Points on a hilly landscape, in no order, each with its height.
A ball rolls from a point to whichever of its 2 nearest points has the largest drop for the distance, and stops where none of them is lower. Distance is the straight distance between rows; heights are no part of it.
(581) (h 35.7): [-32  17  29 -25 -48   5  15  35 -12 -52  -2   3  18  49  19 -74  22 -15
 -26   3 -23 -24 -20 -32 -62  -4  -8 -49  30  -5   2  79  15 -13 -19]
(1049) (h 74.8): [-38 -16  -8  26  40 -33  31 -40 -13 -12 -14  48 -29  23 -40 -52 -20  39
   0 -11 -36  -4   2  -6  36  29 -10 -37 -10   9  33  36 -11  -8  36]
(205) (h 60.5): [ -7  -9  21  -1  35 -32   0  -7  -8  -2  -8   2   0   7  52   2  56 -80
  25 -31 -13  15 -58  26  30  -5  -8  38 -34 -18  10 -19  -7   1  17]
(589) (h 12.1): [  1  34   9  21  38 -33 -32  38  25 -24   5  25 -11  -4  28 -34  28 -21
 -23 -15 -38  -3  20  34   9 -40  10  -2   1 -13   3  35  32 -32 -18]
(844) (h 36.3): [ -8 -45   7  16 -37  14  39  -6 -48 -20   6 -20 -12  66  -5  25   2  -6
 -64  40   2 -22  28 -60  52 -16  41 -34  37 -38  30 -12 -48  18  30]
(3) (h 71.4): [-44 -30 -13  -4  46 -13  14 -38 -41 -29 -17  20 -16   6   4  36 -14  24
  52 -15  22  41 -50   5  33  43 -69   7 -66  25  -1   1   2  34  66]
(1329) (h 36.1): [  9  56  -7  -3 -92  23 -24  17  50  31  14 -16  40  23 -32 -43   2 -13
   4 -14 -44 -27  58  15 -15 -39  42 -34  60 -39 -11   7 -27 -44 -36]
(1117) (h 60.4): [ -6 -22   0 -19 -26  26   0  27 -27 -41  -5   9  -4  39  39  19   4 -69
  13 -35  35  -4 -79 -41   2   6 -60  21  28  -3  14  25 -11  26  31]
(1104) (h 42.7): [-48 -47 -28   6  45   9   9 -10 -39 -31  -6   9 -34  21 -39  29 -31 106
 -47  19  37 -20  27  -7  15  11 -43  -1  -4  35  46  14  13 -10  24]
(1081) (h 47.8): [ 42  13  30 -14 -27  30   7  71  53  53  10 -10  27 -36 -13  12  15 -45
  67   5 -12  56 -37  63  15 -10   5  19   9 -62 -24 -18  53  47   1]
(10) (h 80.7): [-23 -25  21  34 -29  -3  20 -11 -75   3  -7   6 -22  54  21 -11  24 -50
 -36 -29 -18   9 -49 -59  52  29 -23 -50  32  -9  14  12 -74  14   5]
(123) (h 70.4): [ 32  -3  19  -5  24  28   8  49 -14  18  23  -3  -9  -5 -13  25  -4 -33
 -16  23   5  21 -17  39   5 -47  46  12 -10   8   3  25  39 -22 -55]
(1138) (h 77.5): [-33 -17 -89  35  48  -7 -17 -80  18 -11  -4  -4   0 -30 -32  -6 -32 103
 -24  12  24 -63  57  -4 -29  25 -25 -13 -10  21  37 -37 -16 -48  -6]
(1160) (h 56.6): [ 62  49  16 -66 -25 -37 -22  40  37  34   1  -2  34 -19  40 -52  43 -78
  44 -22 -24  25  -9  70 -28 -24  34  60  37 -20 -22 -14  31   3  -5]
(1084) (h 59.5): [  2  14 -53 -10 -19  18   6 -75  44  -3   0  24  23 -12 -13 -52 -59  48
  26  -6  14 -59  -3 -38 -22  31 -11  10   0  36  -2   7 -44   6  43]
(888) (h 78.6): [ -2   1  20  32 -38  -2  42  -5 -37  25 -42  16 -14  39   3 -31  -6 -47
  -7 -10 -45   2 -14 -45  29  28  -5 -65  19 -12  24  55 -49  31  22]
(1264) (h 42.1): [-11 -24  32  20  37  40   4  84   5  -1 -32  -9   3 -14   3  37  29 -29
  29  47   8  71 -20  65  78  18  15   7 -21 -20 -14   0  32  78  22]
(685) (h 47.5): [  5 -57   2 -12  77 -31  -5 -13 -86 -16   4 -24 -43 -38  41  64  27 -36
  12  12  34  74 -49  -6  12  17  -8  36 -22  19   6 -59   6  41  17]
(451) (h 52.6): [ 35  17  38  -4   7  32   1  31  26  76  40 -29  18 -68 -15   5  -9 -30
   8  62 -15  54  -5  69  26 -55  63  30  -4 -31 -12 -15  39  24 -34]
(376) (h 49.2): [ 11 -26  36 -17 -27  19  32  20 -66 -11  -4 -17   0  50   8  48 -36 -65
  22  35  52  24 -58 -33  20  15  22  -9  31  -4   8  10  13  58  38]
(731) (h 40.8): [ 30  60   2 -13 -75  27   3   3  64  28  21  15  36  26 -16 -63 -21 -28
  37 -16 -19 -14   1  23   0 -23  47 -12  49 -28 -27  35 -10  -3   6]
(602) (h 27.4): [-58 -38 -38 -11  18   4 -14 -31   7 -51  -4   1  18  11 -34  59   0  54
  16 -48  26 -37 -13   9  10  11 -73  26 -56  36  12 -27  -1 -47  33]
(405) (h 72.8): [ -3   8 -46   8   9   4   1 -85 -22  13  -3 -10 -27  -1  25 -22  -9  51
 -21  -7  -9 -45  27 -40 -26  23  -2 -45 -21  12  24  -7 -80 -30  -7]
(867) (h 46.2): [-68  22 -48   2 -15  -8 -22 -37  64 -34 -29  10  18  42 -39 -52  28  30
   3 -75 -32 -84   6   5  -9   5   7  -7  -5 -33  -2   0 -36 -64  34]
(152) (h 44.3): [ -8 -24  64  10 -13 -36   3  32 -37  20   5  18 -39  18  -1  38  23 -41
  -2 -30  -6  66 -28 -21  36   2 -19  25  30 -21   9  -8  14  28  12]
(366) (h 42.4): [ 19 -21  10   0  29 -29 -24   0   2   7   6   7  -3 -29  16  44  27   7
  26 -31   8  40  -2  27  14  17 -45  44 -33  29   0 -49   9 -26 -21]
(336) (h 75.9): [ -4 -50 -45  58  19 -11  -5 -57 -21  14 -10  -9 -12 -22 -25  27 -46  93
 -32  37  25 -28  45 -36  -6  22  13 -28   2  27  54 -34 -12 -36 -31]
(72) (h 66.6): [-12  28 -22 -33 -46  32  26 -29  -9 -12 -29 -18  20  13  48 -20  10 -33
  43 -52 -18 -48 -53 -52 -54  49 -54 -22 -11  17 -21  44 -34  15  42]
(835) (h 43.0): [ -4 -21  11  22 -37  -8  16 -21  -5  -5  16  -2  -7  52  16  -1  32  13
 -57   4 -30 -19  47 -21  61  -3  41 -25  38 -33  47 -10 -43 -25  24]
(136) (h 64.0): [-34 -24  -1  -5 -68  21  48  14 -22 -36 -29   6  10  97 -33 -75  16  17
 -57  22 -14 -35   3 -31   9   4  32 -68  44 -42  36  74 -23   2  28]
(966) (h 62.9): [  -7  -33   58  -13   11  -36    7   25  -47   12    0  -30    2   22
   51   15   69 -112    4    0  -12   32  -62   16   40  -11   22   33
   18  -50   22  -56   -5   32   14]
(955) (h 44.2): [  7 -44  23  16  15 -16   8  16 -67 -22   0 -35 -29  27  15  71  -1 -23
 -26  49   5  16  25 -40  60 -12  25 -20   0 -28  18 -47 -20  33  35]
(524) (h 52.4): [ 65 -13  25 -24  13 -21  19  14 -26  45 -14   8  -8 -29  45 -33  13 -89
  18  24  24  49 -52  13 -18   9   9  25   8  -3  22  -6  -5  53 -38]
(400) (h 36.4): [ 24   3  47 -16 -93  24  44  16  -3  12  22 -20  22  31  10 -24  23 -54
   8  48  -6  39   0   0   8 -22  45 -48  39 -67  18  34  -1  37   0]
(1284) (h 69.4): [-47 -45 -12  25  24  12  17 -16  -3 -27 -22   6   5  -4 -32  58 -27  -8
  74 -17  11  -1 -48 -20  39  39 -44   0 -39   4  -3 -30   9  40  70]
(178) (h 47.9): [-68 -56 -46 -24  21  10  27 -33 -34 -36 -18   1 -12  40 -43 -15 -37  86
 -18  17  20 -52   0 -34  12  22 -64  -8  13  23  64  22 -22   4  62]
(1283) (h 50.4): [ 51   8  39 -11  -6  10  11  48  15  88  14 -26  35 -67   9   4  -7 -82
  41  39 -27  54 -41  64  23 -35  19  46  15 -36   3 -22  38  52 -10]
(454) (h 27.2): [-38 -22   9  29  58  -9  -6  15 -13 -42 -12  -4 -10  -5  12  58  28  54
 -57  33  14  15  69  27  38  -2   0  25 -28  26  18  -1  37 -11  11]
(674) (h 44.9): [ 21  24  31  27 -11 -13 -22  27  33  59  27  -2  19 -31 -19  21 -17   7
  -1   1 -51   7  51  38  40 -32  23  18  27  10  10 -20  25 -39 -20]
(74) (h 30.1): [-25  23   4  12 -30   8   9 -23  22   0 -14  10  19  21  21 -27   5 -43
  -6 -26 -20 -42  -5 -36  -4  -5  -6  16  -5   6  -1  26 -45  -7   8]
(831) (h 33.1): [  5  49   5   8 -23  -4  -7  -5  62   1  32  31   6 -11 -38 -57 -35  16
 -34  39  17  12  72  16 -22 -51  40   5  33 -31 -20  24  13  15 -30]
(1053) (h 49.8): [  9  -7  17  -9  18  36 -21  44  46  27  12 -20 -23 -32 -21  63  47  22
  10 -25  11  36  -3  54  17  -1  19  34 -22 -38 -28 -56  25  -1 -18]
(502) (h 36.2): [-10  53 -22  27 -33   2 -27 -56   8  48   0  -6  20   3  -6 -37 -14  14
 -38 -33 -21 -49  54 -26 -33  12  15 -15  33  35 -29 -14 -65 -53 -65]
(348) (h 23.6): [  3  31  35  -4 -80  26  24   2 -14  -5  -1 -19  45  18  22 -97  25 -55
 -47  40 -18  14  26 -35 -33   1  27 -70  40   6 -20  59 -45  13 -60]
(667) (h 48.3): [ 19 -20  73   0 -39 -38   9  10 -58  64  -8 -20 -21   9  15  36   6 -67
 -13  10   3  57 -11 -43  17   1   6  13  31 -14  14 -32 -26  44 -14]
(1123) (h 49.7): [ 50  13  14 -33 -21   5  23  -5  19  -6  12  19  38 -15  31 -23 -33 -32
  48  11  28  -4 -49  -9 -39  29  -4  39  -1  48 -22  30  38  31  22]
(1073) (h 54.4): [ 49  54  10   5  -2  10 -25  21  46  79  37 -19  43 -71 -39 -27 -37  -8
  22  65  -1  30  29  73  -7 -73  51  29  -6 -26 -53 -30  29   8 -64]
(952) (h 59.7): [-27  29 -48 -26 -22  18 -11   2  41 -43  -3  27   7  50 -44 -84 -28  49
  -2 -24 -19 -68  16   1 -29   3  10 -31  54   2   8  55   4 -37  13]
(1139) (h 25.7): [-16  58   9  -3 -70  45 -19 -11  20  -1  -1 -34  40  16  40 -98  43 -30
 -44 -22 -41 -12  35 -18 -20  13  36 -55  52  -4 -49  20 -69 -19 -52]
(1356) (h 39.5): [ 47  22  -2 -38  44 -43 -15  -6 -37   5   3 -15 -18 -34  54   6  16  -6
 -35  14  18  11  31  24 -70 -14  23  39 -13  49   8   2  29 -29 -52]
(544) (h 54.6): [ 72   9  29 -65 -24 -28   4  10   1  59  -5 -16  24 -28  54 -35  35 -84
  30   6   7  40 -19  44 -28  -5  30  54  28  -1  14 -31  -7  20 -26]
(1161) (h 32.3): [  1  -9  42  16  40 -45  -5  50 -27 -10  -6  -8 -23 -16  25  47  40 -10
 -57  35 -15  51  60  29  31 -25   9  14 -14   1  21   7  40  13  -8]
(926) (h 71.0): [ -7  40 -50 -43  -5  -1  -9 -79   2 -11  -4  -2 -14  11  34 -32  13  31
  23 -56 -11 -41  -2 -12 -35  33 -37 -35 -38   9 -12   4 -74 -35  27]
(157) (h 81.7): [ 31  60 -68 -18  22 -22 -51 -14  74 -11  -4   8  14 -39 -50  10  -3  57
  42 -66  -9 -41  52  46 -12   9 -18  10 -43   7 -89 -64  11 -30  29]
(1124) (h 47.2): [-19  14  24  10   7 -15 -34  31  68  13  17  11   1 -12 -16  19  52  29
  16 -67 -30  12  -8  49  24  -7   9  31  -3 -40 -32 -37  39 -35   8]
(401) (h 58.6): [-43 -30  -9 -19 -43  32  42  -8 -12 -23 -40   0   2  90 -36 -16 -11  23
 -11   3   4 -43  -4 -36  16  23  11 -24  22 -20  42  35 -35   9  52]
(1210) (h 50.0): [-28 -54  -3  28  61   6 -13  12 -49 -41 -10 -24 -23 -48  14  80 -10  -5
  41  50  32  68 -21 -14  57  39 -16   2 -32  13 -20 -45   6  85  71]
(959) (h 24.8): [-59   1  26  20   3 -26   6 -12  13 -36 -12  17   0  33  24 -13  29 -19
 -35 -24 -21 -24   2 -28   8 -23  -7  27 -12 -21  13  31   0  -6  32]
(1392) (h 67.5): [-38 -25   8  35  31  14  14  27  31 -17 -17  18   2 -15 -35  28  -9  -8
  41  -6 -11   9 -18  -6  23  13 -27  17 -29  -7 -14  -6  33  30  25]
(929) (h 82.7): [ 30  39 -30 -16  10 -15 -13 -29  49  13  -5  12   7 -28 -24  10 -19  34
  51 -47 -13 -23  18  14 -12   9  -2  27 -45  23 -48 -23   2 -23  34]
(479) (h 78.7): [ -22   35 -104   36   66  -35  -56  -81   39  -13   -1   11   14  -47
  -38  -13  -36   97    2  -15   25  -55   77   35  -33   18  -33   -4
  -30   33  -33  -67    4  -46  -16]
(1302) (h 72.1): [ 42 -11  16   8  33  13  23  24 -23   2   3   2   1 -16  -3 -12 -37 -21
 -15  74  12   1  -5   8  -2 -32  41 -32 -31  21  22  37  16   3 -49]
(905) (h 65.8): [  1  -7  -3   9  39  25  11  11  46   4 -12  14  15 -57 -22  25 -10  12
  42  -1  31  17 -39  11  -5  26 -22  61 -62  15 -61 -26  33  48  19]
(700) (h 42.0): [ 80   8   3   6 -13 -20 -37  17   7  60  22 -21   2 -70  27  43 -15   0
  16   7 -21  31  31  17  12 -16  14  23  17  37  16 -31  14 -31 -33]
(588) (h 18.8): [-36 -40  -2 -19   2  -5 -17  -4 -16 -66   9   3   2  53  19  38  28  41
  -9 -33  24 -19  -9   3  26  13 -49  11 -14  21  33  -6  10 -48  31]
(304) (h 42.3): [-20 -35  -5   4 -16  55  27  35  -8 -23   5 -13 -14  52 -54  38  -8  16
 -40  29  28 -11  12 -11   4 -47  32 -23  12 -56  30  11   6  -8 -22]
(992) (h 39.3): [ 52  53 -43  16 -32 -12 -35 -44   2  52   3  -4   4 -34   4  -8 -52  34
  -6 -17  -6 -38  37 -37 -57  -8  20  -8  14  46 -30 -10 -32 -46 -51]
(1233) (h 29.7): [  9   7  42 -27 -81  24  35  29 -25 -18   6 -19  28  33  22 -46  31 -64
 -16  21  -2  26 -19 -27 -50 -10  13 -37  36 -15  -2  59  -8  16 -41]
(1225) (h 56.3): [  2  35 -16 -35 -22  20  12 -11  44 -18  10  35  14  24 -20 -55 -37  29
  27 -23   2 -39 -15  -8 -37  16  -3  -1  12  14 -24  38  13  -4  21]
(1165) (h 58.5): [ 20  22  19 -41  28 -26  -8  22  43  -5  -7  22  25  -3  43 -43  46 -61
  37 -28  10  17 -51  62  -5   1   8  65 -14 -15 -21  -9  33   7   3]
(1024) (h 45.8): [ 58  15  14  -7 -58   1  11 -17   3  22   7   0  27 -25  42 -16 -39 -39
  26  25 -13   1  -3 -37 -16  13  22  -2  19  55   9  41 -12  15  11]
(1378) (h 34.7): [ 15 -31 -26 -13  55  47  -2   8 -28   0 -12 -15 -18 -37  -4  53 -50  45
  26  28  44   6 -58  -3   0  15   0  24 -62  56 -14  13  22  23  16]
(672) (h 49.3): [  6 -59  29  18  22  -7 -13  12 -25  -2  -9 -34 -12 -25  18  68  -3   8
  21  65  31  54  12 -10  59  25  14   2 -24  -2   8 -74  -5  53  25]
(512) (h 75.3): [ -5 -13 -29  20  68 -20   1 -45 -22 -15  13  20 -19 -59   7 -19 -56  66
  18  22  -5  -4 -17 -15 -15  19 -32 -15 -48  66   6  19  16  -5   4]
(372) (h 42.2): [ 55  55 -24  -5 -24 -25 -25 -27   2  16  11  11   8 -35  24 -47 -53  -2
  16  -4 -33 -21  32 -36 -45   2   5 -20  22  70 -28  36 -17 -18 -18]
(238) (h 63.8): [  2   4  -2 -12 -57  25  22  -3 -35   3 -29 -14  16  12  48  15   1 -86
  30 -33   4   0 -62 -66 -33  39 -52   7  22  15 -14  33 -33  50  27]
(29) (h 73.1): [-72 -21 -23   6  50 -31  22 -61 -21 -37  -5  36 -10  14 -16 -22  -4  55
  33 -22 -22  12 -19   9  19  28 -70 -17 -56  13  19  20  -5  -3  55]
(914) (h 37.7): [ -3 -13  42   1  12  12  20  80   4   1 -36  -7  -9  -1 -17  24  23 -14
   8  57   4  68  26  42  25 -20  17 -10 -30 -49  -4  20  41  57  -2]
(1237) (h 59.6): [-21 -45  19 -14  46  -3  24 -34 -59 -33  33 -11 -34  10  19  30  -4  33
  -5   8  10  -4 -46 -25  -4  29  -5 -12 -27  29  14 -18  15  -6  14]
(906) (h 79.8): [  7  75 -59  22  37 -45 -62 -40  38  11  10  12   3 -13 -39 -13 -32  67
  -1 -35  16 -48  89  44 -46   4  -8   1   8  18 -76 -76  31 -43 -44]
(893) (h 62.0): [  2 -22 -67  26  -1  -1  -8 -63  75   7  -6  13  25 -57 -61  -9 -50  64
  37  -2  11 -47  19 -32 -15  28  -8  17 -19  19  -6 -49 -22  -5  25]
(1012) (h 76.6): [ 10  34  11  -2  -3 -23  26 -26  -8  10 -23  35 -30  22   5 -59 -18  -1
  19 -18 -38  -2   0 -15 -10  38  -1 -60  -5   0   4  54 -23  11  16]
(493) (h 69.1): [-21  53 -50 -32 -30  48  12 -67  -2   4 -26 -15   8   9  22 -69 -15  13
  17 -44 -30 -70 -16 -43 -49  46 -25 -42  -5  30 -36  44 -76  -1  28]
(788) (h 39.9): [-26  43  18  -3 -35 -21 -13  26 -12 -29  11   7  -1  41  15 -65  35   8
 -55 -26 -28 -23  19 -15 -78  -5  -6 -53  49  -6 -12  51  24 -49 -67]
(947) (h 27.7): [-10   1  17  28  13   2  12  26  42 -21   7  28   3  10 -44 -45 -12  22
 -43  61   2  13  62  32  33 -35  47 -19  16 -31  24  30  25  11 -16]
(195) (h 65.3): [  10  -16   41  -12    0  -23   27   44  -34   -2    3  -28    2    6
   55  -31   83 -113  -21   21  -31   26  -47   17  -14  -41   47    2
   22  -70   22    2   20   21  -20]
(224) (h 52.1): [ 50  -3  22 -36  -4  19 -16  26  26  46  20 -30 -17 -26  19  44  41 -16
  -3   2  29  42   3  46 -11 -23  27  34   2 -51   6 -56   3   5 -44]
(166) (h 43.5): [ -2  37  -2 -18  -6 -12 -12  -8   9 -15   9  -1 -10  14  14 -28  20  20
   4 -31 -21 -38  18 -16 -70  18 -16 -39   6  -1 -12  -9  -5 -46 -44]
(936) (h 39.7): [ 32 -51  -1  28  41  21 -12  12 -52  22  -7 -15 -34 -42   1  67 -51  29
  -8  53  44  45 -41 -15  35  -6  42  12 -25  46   7   2  10  29  -7]
(975) (h 39.6): [-38 -44  28  39  18 -35 -20  29 -49 -29   9  22 -39  37   4  54  33 -16
 -26 -40  -7  43 -22 -11  81 -14 -27   8  18 -26  20  -6   7  -7  39]
(33) (h 80.8): [ -4  82 -78  -3  25 -52 -71 -42  45 -18   0  14   5   1 -36 -13   3  45
  18 -82  -8 -71  59  36 -40  -9 -32   0 -21   2 -80 -59   6 -58  -6]
(930) (h 42.6): [-23  40 -50  20 -34   4 -32 -21  82  12  -8  18  17  10 -52 -27  17  15
  -1 -90 -22 -75  17  -4 -15  -6 -17   0  24 -36 -29 -38 -41 -58 -18]
(877) (h 73.9): [ 17   7  -5  16  56 -21   5 -21  -6 -20   4  24  -7 -27  19 -62 -45  10
  -5  54  -7 -26   7 -10 -12   6  -1 -46 -28  38  20  28  -3   2 -29]
(1136) (h 54.2): [ 44  29  30 -44 -16   2 -34  47  52  43  43 -19   4 -29  16  -9  51  -9
   7  -5  -4  51   4  83  -9 -38  25  23  37 -70 -15 -47  36  -9 -45]
(335) (h 36.0): [ 15  11  31  -9  20 -49  -2  30 -42   3 -16 -12 -21  10  37  37  41 -29
 -55  10  -2  18  45   9 -29 -32  10  22 -12  11  26  17  25 -26 -42]
(927) (h 31.0): [  4  25   5  10 -64  41 -11 -18  47  28  16 -30  39  -1  17 -38  28 -33
  -3  -8 -37 -41  25 -19  -9   3  28 -38  36 -24  -6 -30 -75 -26 -46]
(434) (h 35.2): [-10 -43  25   7  -2  33  41  61 -46 -24   9 -31 -10  45 -40  52   7 -22
 -31  68  11  30   4   4  43 -55  63 -34  -2 -60   8  11  37  24  -2]
(570) (h 37.4): [-35 -55 -36  16  52   4 -25  -6 -59 -29 -12 -11  -9 -21  -2  53 -49  96
 -21  39  60 -10  -8 -19   9   3 -70  22 -35  73  27   5  18  -4   9]
(647) (h 18.7): [-12  13  41   8  -1 -29  11  29   3 -32   3  26  -2   6  29 -21  18 -52
 -14  -5 -34  12 -15  -8   8 -23   6  10   5  -5  16  64  41  11  34]
(1376) (h 25.8): [  0 -48  17  16 -38  21  60  33 -56 -29   7 -23   4  65 -24  19  -6 -45
 -32  68  -8  -5  -1 -33  55 -34  61 -64  28 -53  26  16   3  36  31]
(1318) (h 35.1): [ 16   1  -5   4  10  -7  -5 -35 -14  10   8  25  -8  -2  24  -2 -27  -2
  -9 -21  16 -11 -22 -28  -3   4 -25  23 -12  42   4  16 -32 -22 -13]
(525) (h 36.7): [ 27  56  30   0 -31 -17 -23  34  51  15  46  25 -12 -23 -15 -39   1   3
 -29  30  -3  58  67  54  -1 -59  32 -10  54 -54 -15  25  45  13 -36]
(429) (h 46.0): [-16 -26  -7  30  42  58   0  44   7  -4 -19 -10  -9 -56  -2  71  12 -10
  54  17  12  64 -38  38  64  51   2  21 -26   7 -38 -12  26  86  63]
(1215) (h 53.1): [ -3  13  15 -43  -2  20  34   8  -1 -19   4  12   2  16  11 -28 -23  -3
  17   6  20 -22 -48 -17 -54  13 -19   3 -10  16  -8  48  33  21  10]
(1172) (h 44.6): [ 67  58   1 -19 -46  15   4  26  65  55   8  10  24 -17 -13 -24 -12 -36
  74 -21 -23  12 -14  40 -10  -8  20  -2  14 -46 -43   3  21  21   7]
(1310) (h 55.8): [ -6 -32  -4 -19  -6  43   5  22 -29 -38  -4   1  -1  20   9  51 -50 -27
  16  19  65  -6 -52 -39  13  -2 -40  33   7  23  12  24   8  50  47]
(861) (h 67.0): [  33   19   58  -22  -27  -26   15   38  -11   46   24   -3   14  -15
   13  -54   39 -103  -17   18  -26   46  -34   42  -18  -51   39    9
   35  -39    9   26   24    9  -53]
(1382) (h 46.7): [-36  -5  -8  40 -19  -4  -5 -19  -6   2   2  -7 -11  25  -6   8  41   9
 -17 -55 -46 -38  13 -34 -18  21 -28 -49  14 -22  18 -26 -36 -61 -42]
(1335) (h 39.4): [-27  52 -57  17 -24   3 -36 -70  48   6  16  21  10  10 -23 -54   3  41
 -28 -70   0 -65  41 -20 -43  20 -27 -13  41   4 -35 -36 -61 -50 -36]
(277) (h 32.2): [-32 -30 -52  20  50  -6 -23 -41  -4 -20   5   9  22 -36 -14  45 -31  64
   5 -10  43 -20  -9   4  -2   0 -78  41 -68  62  -2 -22  -1 -41  -8]
(130) (h 74.4): [ 17 -20 -37  55  -2   0   3 -53 -30  36 -10 -11 -29 -11   4   4 -28  50
 -56  32   9 -26  41 -59 -15  11  12 -52  10  -4  44 -18 -67 -13 -48]
(1304) (h 20.8): [-13 -31  14  28  27   2   5  16  15 -26   3  20 -17  -4 -27  12  -6  63
 -55  50  20  30  67  11  50   2  16  -3  10   7  30  10  28  18   8]
(1101) (h 50.1): [ 40 -43   4 -14  49 -32   3 -13 -45  16  -9  -4 -24 -55  46   8  16 -51
  21  15  28  49 -53 -16 -36  18 -20  36 -18  17  12 -45  -5  41 -33]
(793) (h 53.0): [-43 -33 -12 -24 -12  13  27 -16   9 -24 -40   0  18  41 -41  -2 -46  48
  17  14  21 -57   8 -32 -15  20 -28  11 -16  28  31  20  -9   3  39]
(948) (h 38.9): [ 47  -8  -5   8   0   0 -24  -2   9  25   6   4 -12 -30  13  41 -28  27
   1   8  28  16  14 -12  -7  -5  -3  26 -10  32   9 -14  -6 -16 -28]
(862) (h 49.9): [-36 -18 -14  14 -10   2  -5 -11 -16 -19   1 -31 -28  23   2  81  39   9
 -28 -46   4 -39  17 -38 -24   2 -33 -16  -8 -30  20 -46 -21 -43 -19]
(911) (h 68.6): [ 51   9  53 -14 -26 -12  12  27 -31  57  30 -11  10  -5   1  -3   5 -66
 -32  31  -7  33  -9  22  -7 -49  46   1  25  10  18  18   5 -20 -73]
(1156) (h 44.0): [-38 -27  39  35  22 -20 -21  40   5 -14  10   7 -24   6  -3  48  55  28
  -9 -41 -34  42  -1  35  69   1   7  12   2 -19   8 -16  40 -23  25]
(22) (h 29.9): [-72 -49  19  -2  -3 -28  -2  -3 -67 -73  -5   3   1  85  17  21  26  -8
  -6 -32   4 -13 -52 -33  42   9 -56 -11   3   5  24   7 -14 -26  48]
(229) (h 83.7): [ 60  41 -15 -31  14 -26 -29  -3  37  11  17   3   2 -62  11  34   2  35
  31 -32 -17  25  35  31 -18   4  16  62 -21  55 -55 -16  40 -16  32]
(563) (h 44.7): [-18 -42  24   4  50 -38 -22  -2 -33  12   1 -30 -13 -44  20  81  58 -29
  25 -19  -2  66 -13  29  31  11 -25  60 -37  15  -8 -86  10   5   3]
(1054) (h 42.5): [ 35 -16  38 -18 -51  25  35  36 -18  23  -8 -19   9  22  -2  28  -6 -63
  32  44  28  48 -24   1   0 -20  26 -10   7 -40  15  20  14  48  -3]
(126) (h 47.4): [  3  15  38  19 -22 -20   3 -10  20  34  29  -3 -10   8  -3  15  14  28
 -34   6 -39   3  67  12  28 -13  50 -14  36 -18  28 -16   5 -34  -2]
(37) (h 29.1): [ -7  -9 -43 -23  44  64   7  15  11  -9  -6  -4 -12 -15 -36  32 -42  48
   8  -5  38 -54 -46  -1 -35 -14 -33  22 -49  17 -17  18  15  -7  -3]
(1296) (h 47.3): [ -7  -8 -29   7 -18  32   5   8   3   5 -23  -7 -24  32 -35  40 -14  32
 -32  -5  21 -33  41 -26 -25 -18 -12 -16   6 -27  29   7 -26 -28 -30]
(25) (h 17.7): [  9  39 -15   5  54  -7 -39  45  36 -20  -1  41 -15 -19  -5 -15   2  26
  -9 -18   5  12  23  51   2 -19 -19  24 -17  22 -34  24  44 -22 -26]
(403) (h 63.3): [ -40   12  -26   -3  -39    4    4    6    2  -31  -30   16   13   83
  -37 -112    8   37  -48  -10  -35  -55   26   -6   -9   13   35  -65
   59   -7   24   70  -31  -47   -7]
(381) (h 23.3): [ -8  14 -34   1  55  31  -6  31  19 -11 -15  31 -12 -11 -37   4 -45  60
 -16  -2  25 -15  11  25  -5 -18 -33  32 -31  38 -17  47  30 -11 -14]
(171) (h 56.7): [-21 -32  27 -38  28   7  37 -20 -51 -29  16 -15 -13  15  27  15  -7 -20
  28   4  25  -8 -93 -34 -39  39 -21   4 -17  16  -4  -6  28  34  27]
(838) (h 64.1): [-13 -18 -43   8  25  20   7 -49  69 -12  -7  11  25 -71 -38  14 -33  56
  47  -5  37 -21 -26 -10  -1  39 -26  43 -64  17 -48 -44   7  42  65]

For each start below, name the point where the ball stops.
(238) | (348)
(877) | (589)
(1160) | (589)
(888) | (502)
(893) | (502)
(929) | (348)
(674) | (589)
(403) | (502)
(451) | (348)
(136) | (588)
